Each row is a point on a tangle of strands that fork, close into loops and nearly touch. The rows are in no order.
Points whose rows are less than 84.2 apart are linked; no others are. Some points are linked to none.
<117>: [  0 -14 -33 -34 -15  -9  -5   2 -15  17  -3 -28  44 -39   6  43 -66 -22
 -65  -1]
<223>: [-14   9  27 -46  39 -29  -7  16 -15  48  28  13 -15 -33 -23 -33 -20 -27
  -2 -12]
<643>: [ 16 -25 -16  17 -17  21  18  11   8 -52  -2  29 -32  16  -4  -4  38  -7
  -2  -7]
<507>: [ 14  61   0 -21  20 -38  -9  -2 -34   8  -1  17  30  48 -47 -44  -4  58
  -8   1]
<493>: [ 19 -38   0  -7 -51  32  -5   0 -32 -81 -30  15 -25  40 -13  11  23 -13
  59  31]
<311>: [-14 -41 -31  45  21 -15 -14  24  17  21  -1 -46 -42 -14  11  -4   8 -15
 -14  17]
<415>: [-42  15  -5  14  34   2  -2   5   1  14 -31  -6  26 -18  41  20 -11  -6
 -12  40]
<715>: [ 15 -30 -65   6  21  -1 -17  14  12  38  12  -9   2 -21  15  36  -7   4
 -24 -20]
<681>: [ 26 -44  14   6 -63  40 -29  -4 -27 -50 -21   7 -48  22   7 -14  38   4
  28  21]
<877>: [  3 -36  34 -13  -2  50 -14   7 -43 -24 -38   6 -17  11  37  -3  19  -8
  37 -28]
<442>: [  0 -13 -21 -28  -5   1  -9   0  17  25  10   4 -11 -43 -25   9 -15 -21
 -21 -52]
<952>: [  3  -1  -4  -2  -1 -14  -5 -33  13   2 -16 -23   0   4 -31 -28  12  10
  -4 -58]
<995>: [ 23  20  12  45  -9 -12  15  -8  39   5  33  -8  -3  13   3 -10  13  14
 -11   1]
<923>: [-12  11  18 -44  34  16  -3  12 -18 -38  20  52  -4  14 -35 -17  21 -15
  23  -8]
<532>: [ -6  29 -13  16 -23  25  12  13  27 -27 -28  41 -11  -7   4  28 -10  -2
 -41  21]
<85>: [ -3  56  30  11  23   3   1 -14  14 -14  18  12  27  14   7  -6  11  14
  -1  27]
<511>: [ 14  47  30  -9 -14 -36   7 -27   5  36  35 -22  27  -9 -19 -27 -33  11
 -24   4]
<808>: [  4  11   7   6  11 -13  -9  25  10  15  14  52   2  41 -11  -8  16  48
  20   3]
<644>: [ 10 -14 -18 -10  38 -17 -29   0   1  25  43 -56 -17 -41  13   6 -31 -34
 -33  -4]
<753>: [-19  -9  -7   9  -2  -3 -14  17   6  47 -15 -42  16 -18   4  30 -67 -22
 -18 -11]
<550>: [-16  32  -1 -23  28 -31   6  -4  16  21  28  -7   3 -28  11   4   0 -21
  -3  30]
<658>: [ 20   9 -20  -4 -38  63  -5  -1  -5   2 -47   3 -17  14  14  65   7  37
  -8  10]
<578>: [-10 -27 -13   5  15  17 -27 -10  -6  12  23  -5  -4  -1  28   2  51  29
  39   7]
<427>: [-14  29  41  24  13  15  13  -8   4 -41   0   4   4  15  33  -3  23  -6
  18  23]
<147>: [ 14   1  16  29  10  18  -2  12   1  -3  -4  26  50  31  27  20 -23  41
 -29  -8]
<526>: [-34   5  15   9 -24  18  -1  -2  16  -3  -9   6 -30 -21 -20 -16   9 -15
  10   5]
<173>: [ -5   1  -3  -9  17 -21 -18 -33  -9  25  -7  -3  30   6 -30 -45   5  48
 -13 -28]
<144>: [  9  60  11 -45  31 -42  17  -9   8 -32  15  33  -4  -3 -22 -27   3 -18
 -31   4]
<552>: [-29 -28   8 -11   3  29  16  10 -21  14 -30 -26 -25 -39   2   2  -9 -55
  22 -21]
<843>: [ -9  27   9 -16  16 -19   0   5  18  -5   4  53 -17 -14 -22 -26   4  -5
 -30  19]
<454>: [ 26 -38 -35  20  17  29  -5  20  -7  22   1  -8  -6  -1  42  35  16  11
  -4 -41]
<811>: [  8 -30   2 -14 -34  56  27 -15 -45 -53 -28  -6 -16  10  10  12  18 -31
  56  15]
<244>: [ 15 -13 -38 -18  -2  66  -2  18 -19  17 -23   7 -27 -15  17  62   5   7
 -12  -6]
<896>: [ 10  69   7 -28  26 -26  17 -24   7   5  43  11  29  -2  12   0  -1   3
 -23  47]
<440>: [-14  13  27  23  19  -3  29  19  12   0 -14   8  18   0  51  14  -1 -18
   9  19]
<701>: [-11 -10 -28 -11  18 -63   9   9   3  35 -11  11  45  -7  15   7 -33  10
 -43  18]
<542>: [-28  39  -6  23 -15 -13  -6 -31  25 -44 -40  -9   3  18 -23 -12  24  25
   8  16]
<855>: [-29  25 -10 -19  -3 -15  32 -15  27 -21 -21  -4   1 -25  16  12  17 -49
  20  16]
<378>: [-27 -24   7 -21  38  -4 -15  13 -19  20   3   0 -33 -50 -15 -34  -5 -42
  -8  -8]
<410>: [-25  10   4 -29  -3 -28  30 -16  17  11  25 -15  -6 -35   1  -4   6 -52
  38  14]
<821>: [-10  -3  -3  -1  14  -2 -10  13   6  35  41  25   3  12   8   1  35  40
  46  28]
<82>: [ 21  -4  -6  -2   1   7   3  -5   7 -36 -17  -9   2  24 -18   0  16  -6
  14 -72]
<727>: [ -5  30   0 -20   0 -78  23  13   8  44 -10  29  25  15   1 -10 -35   8
 -19   6]
<621>: [ 21  56   8 -14 -14 -82  40   9  15  27  21   9  -6  33 -11 -23 -11   5
  -3   3]
<970>: [-16  27  33  13   3 -10 -35 -12  11 -43 -27  15 -12  26 -33 -32  13  40
   9   9]
<253>: [ 27 -40  28  30 -37   9   4  -4  -2 -31  39  13 -19  41 -18 -28  22   5
  57  16]
<686>: [-14 -32  10 -10 -20  26  37  -2 -25 -42   2  31 -20 -16 -32 -30  -9 -56
  26   9]
<915>: [-28   8 -11  13 -12  10 -15   5  21   1 -16  31 -19 -35 -24  -6  -3   9
 -32  22]
<597>: [  3  39  33 -15  19 -19 -21  11 -11 -20  -2  26  -7  42 -60 -41   6  42
   8  -7]
<130>: [  9  64  29   0   5 -34  22   3  10  10  12   8  15  38 -15 -18  -7  14
  12   5]
<127>: [ 11 -51   2  26 -23  46  31  12 -20 -29  20  21  -3  12  36  20   9 -22
  48  30]
<944>: [ -7  -1 -12   2  -5  18 -10 -11  -1  23   0 -23  41 -27  -2  26 -35  -1
 -37   6]
<829>: [ 27 -14  -5 -19 -16  41  12  10 -21 -53 -34  -2 -12  35  -4  25  24 -19
  33 -54]
<49>: [  0 -14 -11  35 -33  17   8   6  -4   5 -38   4  59  33  18  25 -21  44
 -26   3]
<729>: [ 21 -35  33  32 -35  12 -30  -6  -5 -33   2  -4 -28  31  22 -19  42  17
  37  11]
<141>: [ 32 -40  15 -12  -9  31  -4   9 -44 -77 -48  10 -14  36  22   1  30 -15
  32 -28]
<110>: [  3  11   5 -21 -13 -43  -3 -28  21  49  32 -39  19 -36 -19  -1 -39  -7
 -17 -18]
<219>: [  0 -28  -3   6  -9  47  35   9 -25 -17 -22  -4 -27  -6  42  19  27 -27
  29  19]
<698>: [ -4 -20 -56  -1  19  37 -31  16 -12  31 -17 -18  -1 -16  19  53 -15  13
 -25  14]
<386>: [ -1  42  46 -49  20 -35  13   9 -23  41  24  10   1  10 -23 -40 -24 -15
  12 -30]
<261>: [ 27 -57  10  16 -43  23   9  -2 -26 -51   0  27 -11  32 -24 -14   2 -16
  57  10]
<925>: [ 26 -16   5  36  22  21  -9   4   0   7  14  12  11  17  44  17  15  34
 -14 -13]
<622>: [  3  -5   4   1 -12 -69  11  -8  27  37   8 -41  12 -24  14  18 -54 -14
 -26   3]
<718>: [-18 -28 -22  -4  41  11 -32   4 -11  25  14 -45 -40 -48   1  -9  -4 -34
 -15 -11]
<687>: [  3 -34  -9  10   5 -15  22  23  10   9  28  12 -27 -29   6  -5   0 -40
  -7   0]
<249>: [ -9  -5 -19  54   1  -3 -13  12  25  23  17 -39 -20 -16  17  17 -10   8
 -25  38]
<331>: [ -4 -15  21 -13  -6  52  -5 -13 -21  -3 -16 -23 -13 -17   6   3   8 -25
  33 -48]
<670>: [ -8 -57   0  23  10  22  15  43 -14  11  31  21  -7   5  29  17   6 -14
  46  29]
<142>: [ 10 -12  -1   2 -22  13   6  13  23  -1  47  24  -9  12 -23  17  16   0
  34  -5]
<608>: [-18   1 -11  -8   4 -33   4 -21 -25  27 -16  -9  82  28 -20 -30  -2  47
 -14  -8]
<309>: [  6 -39 -69  12 -11 -21  -7   6   8  41  -5 -35  32 -13   4  28 -25  17
 -49  -6]
<352>: [-15  19 -28  -4 -10   7  13 -13  21 -52 -54  -9 -14   9 -16  11  35  -6
  21 -10]
<596>: [-10 -15   8  22   8  27  -8  12  -8   1 -43   1 -14 -11  21   9  -4   3
 -24 -13]
<186>: [  2 -12 -32  24 -25  30  -1  12  29  19  25  -2 -23 -14   0  41  13   5
  15   7]
<886>: [ -3 -13  -6  27   4   8 -25 -45  -2   2 -38 -32   7  -6  26 -26  32  44
 -14 -18]
<275>: [ 12 -20 -19   9   0  20 -18 -33   3 -14  -3 -26 -12   2  23  -5  66  31
  19 -25]
<551>: [-12  11  16 -13 -12  29  14  -9  -2 -69   7  16 -25  -3 -35 -16  16 -46
  25  10]
<562>: [ -8  50  14 -29   9  -7  12 -18  17 -58   3  10 -15 -14 -37 -18   7 -41
  -6   4]
<53>: [ 19  16  -8  12 -20  57 -18   1   7 -28 -14  39  -6   8  19  37   4  33
 -19   9]
<611>: [-16  -9  25   7  -4 -44   8  18  28  48  -1 -32  -4 -20   3   7 -50 -39
   1 -21]
<766>: [  3  -5 -18  40   2 -45  -7   6  33  35  20 -67  -3 -14  12  22 -41 -15
 -32  28]
<523>: [ -8  -1 -10   0   0  -5 -22 -35  -5  23   7 -17  19 -29 -33 -41  -4  31
 -46   3]
<692>: [  3   3  12   7 -24  49 -24  22   8 -13  12  37  -6  15  -1  34   5  20
  25  -4]
<26>: [-33   7 -45 -11  36 -24  -4   8   8  17 -11   4  37 -32  26  30 -23  -6
 -46  46]
<966>: [ 16  57  26 -21  -3 -49   8 -12 -31  21  11  -3  39  21 -36 -50 -34  26
 -32   2]
<794>: [ 24  -4  11  24  -7  21 -14 -40 -14 -20 -41 -46  26  18   9 -18   3  28
 -26 -53]
<400>: [ -2   5  34 -10   1  -2 -23  35  -5 -21  17  53 -16  48 -46 -20  12  35
  38  -1]
<699>: [-11  -5 -19   8  10 -32   5   0   6  49 -12  -3  60  17  13   0 -12  32
  -4  -6]
<663>: [ 29  -2   3   2  19 -34  -6 -24   5  48  51 -57   9 -29   8 -11 -28   3
 -40  -2]
<950>: [ 17  46  42 -60   0 -57  42   2  -8   7  43   8 -11   0  -9 -21 -23 -42
  19 -12]

A tip is a point with one link. Name the tips that can be reached along the links from each point below, in the order of the rows.
<611> | <117>, <311>, <352>, <794>, <950>
<410> | <552>, <855>, <523>
<729> | <670>
<142> | <526>, <686>, <49>, <309>, <186>

A piece is all that can be reached along the links. How many separate loops has the piece of each point below (a circle has one, a figure eight two, a Y none), and how many tips (points with one link)?
<658> | loops 0, tips 5
<681> | loops 1, tips 1
<829> | loops 1, tips 3
<117> | loops 0, tips 5

Name the points in between on the shortest way along the links from the first point to the second, in order.
<855>, <173> | <410> > <550> > <896> > <85> > <130> > <621> > <727> > <701> > <699> > <608>
<507>, <950> | <966> > <511> > <110> > <663> > <644> > <718> > <378> > <223> > <386>
<562>, <147> | <144> > <843> > <915> > <532> > <53> > <658> > <244> > <698> > <715> > <454> > <925>
<249>, <886> | <766> > <622> > <110> > <511> > <966> > <507> > <597> > <400> > <808> > <821> > <578> > <275>
